Each scene shows the same named points in several views. A view is turned or mirrored, shifted and resized as a whole, has a little noise and may leave points out.

Scene 1
View 1
riso: [ -3 -16  17  -8 -20  -9   6 -11  -6   0   2 -15  -3  33 -10   9 -31  13
  11  25]
teno: [ 21  -7  -6  14  -5  -7   4  17   3  -7  -4 -17  12  17  11   5 -26   4
  15   8]
pomi: [-12  -4   6   4 -14   1  21  26  -3   4   7  -4  37  11   9  12 -20  15
  13   7]
faro: [ -9   3  -4   0  15 -19  25  24  -9   4   2   8  41   7   7  12 -10   6
   4  31]
pag: [  1 -15  15   6 -15  -3   2   2   0   7 -11 -13   1  30  10   0 -33   1
  10  13]
Zizef: [ 11 -16   7   5 -10 -11   1  -5  -2   4  -7 -18  -2  31   5   3 -33   2
  14  16]
Gine: [-23   7  32 -19 -22  -1  10  30  -2 -39   5  -1  13  23 -22  10 -16  21
  -8  46]
Disos: [ 21 -16  -1   5  -2 -19   1  -9  -4   2  -5 -20  -5  29   1   7 -29   2
  16  22]
dovib: [ 24   1  -3  11   1 -13  -3  26   5 -26  -8 -15   3  18   3   2 -22  -1
   6  24]
Sozub: [-17 -11  38  -3 -32  11  -1  13   5 -11 -12  -8  -3  37   3  -2 -34   9
   0  22]
niler: [  2 -16  19   3 -31   6   1   4   3  -4  -1 -21  -2  33   0   5 -36  12
  14   7]
buli: [  0  -3   3   4  -5  -9  13  21  -2  -6   2  -8  23  15   4   9 -20   9
   9  19]
Finef: [  5   1  -1   5 -16   0  17  35   1 -20  13 -14  32   7  -3  16 -16  21
  15   6]
zis: [ 13  -4 -11  22   0  -3  13  30   2   6  -3  -9  33   8  23   6 -21   2
  16  -4]
pudo: [ -3  -7  16  -2 -26   4   7  19   1 -15   4 -14  11  23  -4   8 -26  17
  10  15]
Geka: [ 14 -23  18   8 -29   2  -8  -9   3   1  -9 -28 -19  40   6   0 -42   3
  17   5]
pugu: [-12   3  18 -14 -28   0  15  28  -2 -36  18 -11  19  16 -24  18 -16  29
   4  28]
View 2
Gine: [-22  25 -10   8 -19 -22  19 -35  -7 -12  25   5  -3  16   1  16   7  30
 -10  15]
pudo: [-22  20  -2   9  -4 -19   7  -4  -2  -4   9 -12   9  13   9  24 -18  20
 -14  10]
pomi: [ -7  19  -4  13   4 -32  -1   3   2  17  -8  -6  21  13   4   7 -13  12
 -16  23]
Disos: [ -7   3 -11   2   3  -1 -12   5  -5 -12   6 -23  15  17  15  28 -17  -1
  -6 -21]
teno: [ -2  11  -8   5  12  -3   1  14 -12   5   8 -14  21  18   9  20 -26   0
 -12   0]
Finef: [-12  30  -9  -5  10 -27  16   8  -2  16   7  -5  17  16  10  14 -14  15
 -20  20]
pugu: [-28  35 -11  -8 -10 -34  21 -15   4  -1  17  -4   2  14  10  21   1  30
 -17  15]
niler: [-26  14   6  15  -7 -12  -3   3  -2 -13   5 -25  12  11  13  35 -30  18
 -11   2]
faro: [ 10  10 -21   7   6 -27  -6 -11  -3  18  -3   6  19  21   0  -6   9   0
  -9  10]
zis: [  6  11  -6  14  21 -12  -1  18 -12  22  -3  -7  29  18   3   6 -28  -2
 -16  18]
Geka: [-25   4   8  18  -6   4 -10   8  -6 -23   8 -34  14  10  16  44 -39  11
  -7 -11]
riso: [-21   9  -4   7 -13 -16 -12  -9   5 -17   3 -22   8  13  16  30 -11  14
  -6 -13]
buli: [ -5  13 -11   7   4 -18   2  -3  -6   7   6  -6  16  18   5  12 -10   7
 -12   8]
Zizef: [-10   3  -5  12  -2  -3 -13   1  -5 -11   5 -22  15  15  12  27 -22   4
  -6 -12]
dovib: [  0  10 -15   2   6   4  10  -3 -20  -4  23  -7  12  22   5  19 -14   3
  -8  -5]
View 3
Gine: [-10 -40  -1  31 -18 -13 -27  -6   8 -10  10  -4   5   7 -10  -9 -14  27
  23  12]
buli: [ -3  -3  -4  12 -11  -6  -7  -9   7  -4   1  -1  21  -4   6   2 -12  28
  17  10]
Sozub: [ -6 -24   6  10  -5 -26  -8  -5   1  -6   3  -7   1   5 -12  -4  -5  -2
  27   9]
zis: [  2  18  -3  -2  -4  -6   8 -15   3  -3  -4   6  27 -13  16   0 -17  30
  24  15]
Disos: [ -3   6   2  -2 -17  -4   8   7   5   0  -5 -20  14  -2  -5  12   3  12
   2  -1]
faro: [  7  -4 -12  21 -10   3 -19 -14   4   3   3   0  40  -6  13  -5 -12  39
  17   8]
pomi: [ -1  -1  -5  13  -1 -11 -10 -20   8  -1   2  13  22  -2  14   7 -17  25
  25   7]
pugu: [-18 -29  -1  27 -18 -10 -21 -11  18 -12   7   7  -2   8   1  10 -18  33
  17   8]
teno: [ -4   9   1  -2 -13  -5   8  -3   5  -7  -4  -6  16  -8   5   2 -10  27
  14  13]
niler: [ -9  -6   6   3  -7 -19   3  -3   8  -7  -2  -6  -1   3  -5  13  -5   2
  17   4]
pudo: [-12 -13   2  11 -10 -14  -7  -8  10  -7   2   1   3   2   0   7 -11  18
  19   9]
pag: [  3  -2   0   4  -5 -13   0  -4   1   1  -2 -10  19  -2  -2   3  -1   6
  17   3]
dovib: [ -8   0   2   3 -24  -2   5   4   4 -11  -2 -13  13  -7  -3 -10 -11  36
  12  20]
Geka: [ -9   1   8  -7 -10 -19  13   5   3  -4  -6 -16  -2   2 -11  13   3  -5
  11   1]
Zizef: [ -2   1   2   2 -12  -9   4   2   4  -1  -4 -16  14  -2  -5   8   1  10
   9   1]
Finef: [-12  -2  -2  12 -12  -6  -6 -15  14 -10   1  12  10  -3  13   9 -22  37
  20  13]
View 4
Zizef: [ 13 -20   3 -16  24   7 -16   3   4 -13  -6  -7  -9   5 -12   8  -5  14
  12   3]
teno: [10 -3 -4  3 22  1  0  4 12 -5 -7 -8 -4  5 -5  2  4 16 18 -2]
pugu: [ -2   7 -23  -9  14  35   9  14  17  12 -35 -13  23   1 -40  18 -26  -1
  -2   4]
faro: [-15  14 -17 -11  36  29   1  -1   8   6   9 -18  12   6  -7  -2   2  -8
  13 -26]
niler: [ 20 -19   6 -18  11   6 -11   9   9   0 -24  -5  -2  12 -21  12 -14  12
   3   9]
Geka: [ 28 -32  12 -19  12  -3 -19   8   6 -13 -20  -2 -15  11 -16  11 -12  22
   8  16]
Finef: [  1  18 -12   4  17  13  12   9  17  11 -21 -10  15   2 -15  10  -2   0
  10  -1]
Disos: [ 10 -18   1 -13  31   8 -17   2   3 -21  -1  -7 -11  -3 -11  10  -2  15
  19   9]
riso: [ 10 -19   0 -28  24  21 -18   7   4 -12 -12  -9   0   3 -25  15 -16   5
   6  10]
Sozub: [ 15 -33  -9 -25   9  22 -11   8  11   6 -27  -9  -2  24 -31   8 -35  16
  -7  -5]
dovib: [  5 -11 -22  12  25   9   5   5  15 -11  -7 -12  -7   0 -10   1  -7  25
  19  -5]
pag: [ 11 -17   4 -22  22  10 -15   3   5  -3  -5  -9  -5  16 -11   5  -7   8
   7  -7]
buli: [  0   1 -10  -7  23  17   0   4  12   2  -8 -12   6   7 -12   5  -3   4
  10  -9]
pomi: [  1  13  -1 -13  18  13   2   5  11  18 -12 -11  15  15 -10   5   1  -8
   3 -14]
View 5
riso: [ -2  -3 -16   6   4   3  20 -12 -15  11  14  11   3   1   7 -15  -7  -8
  -1  -8]
pag: [  7  -3 -17  -1   2  -1  17  -1 -12  -3  14  16   1   0  10 -12 -11  -2
  -2  -6]
pudo: [ -6   1  -9   1   2   4  16 -12  -7  -7   9   8   7   2   1 -12   3  -4
   3  -2]
dovib: [  6   8  -6   6   4   9   4   3   1  -7  -4   2 -13  -2   3 -12  -1  -3
  -2  -5]
Disos: [  9  -1 -13  10   7   9  10  -1 -12   8   7  12  -6  -7  14 -18 -11  -8
  -5  -7]
Gine: [-18   7 -13  -5   0  -4  20 -19  -5   0   5  -8  -2  20 -13  -5   6  -3
   3  -6]
teno: [ 10   0  -5   4   4   8   6   7  -4 -16   2  10  -4  -7  11 -12  -3  -1
  -4   1]
pomi: [ -7 -12  -7  -3   3  -2  16   1 -12 -22  13   6   6   6  10  -7   3   0
  -5  11]
faro: [ -7 -14  -9  -1   7  -5  13  11 -13 -14   7  -8 -14  16  11  -5  -4  -2
 -13  10]
niler: [  2   2 -13   2   1   6  18 -14  -9  -2  14  19  12  -6   6 -15  -3  -3
   5  -8]
Finef: [-10  -6   0   3   5   7  11  -4  -6 -20   5   0   4   0   6 -10  11  -4
  -2  11]
zis: [  8  -8  -4   0   4   2   7  13  -5 -29   7  10  -2  -5  16  -9  -1   1
  -6   9]
buli: [ -3  -6  -8   1   5   2  12   1  -8 -11   6   2  -3   4   7  -9   0  -3
  -5   3]
Sozub: [  0   8 -19  -7  -4  -4  22 -17  -7  -2  14  16   9   6  -4  -9  -3   1
   7 -12]
Geka: [ 13   7 -15   5   1   9  15 -11  -9   6  13  27  10 -14   9 -19  -9  -4
   6 -14]

Which points are out of place in each view (at most two, in the order of its rows)? Write none if all are in place.
view 1 => pag, Gine
view 2 => dovib
view 3 => Disos
view 4 => pugu, Sozub
view 5 => teno
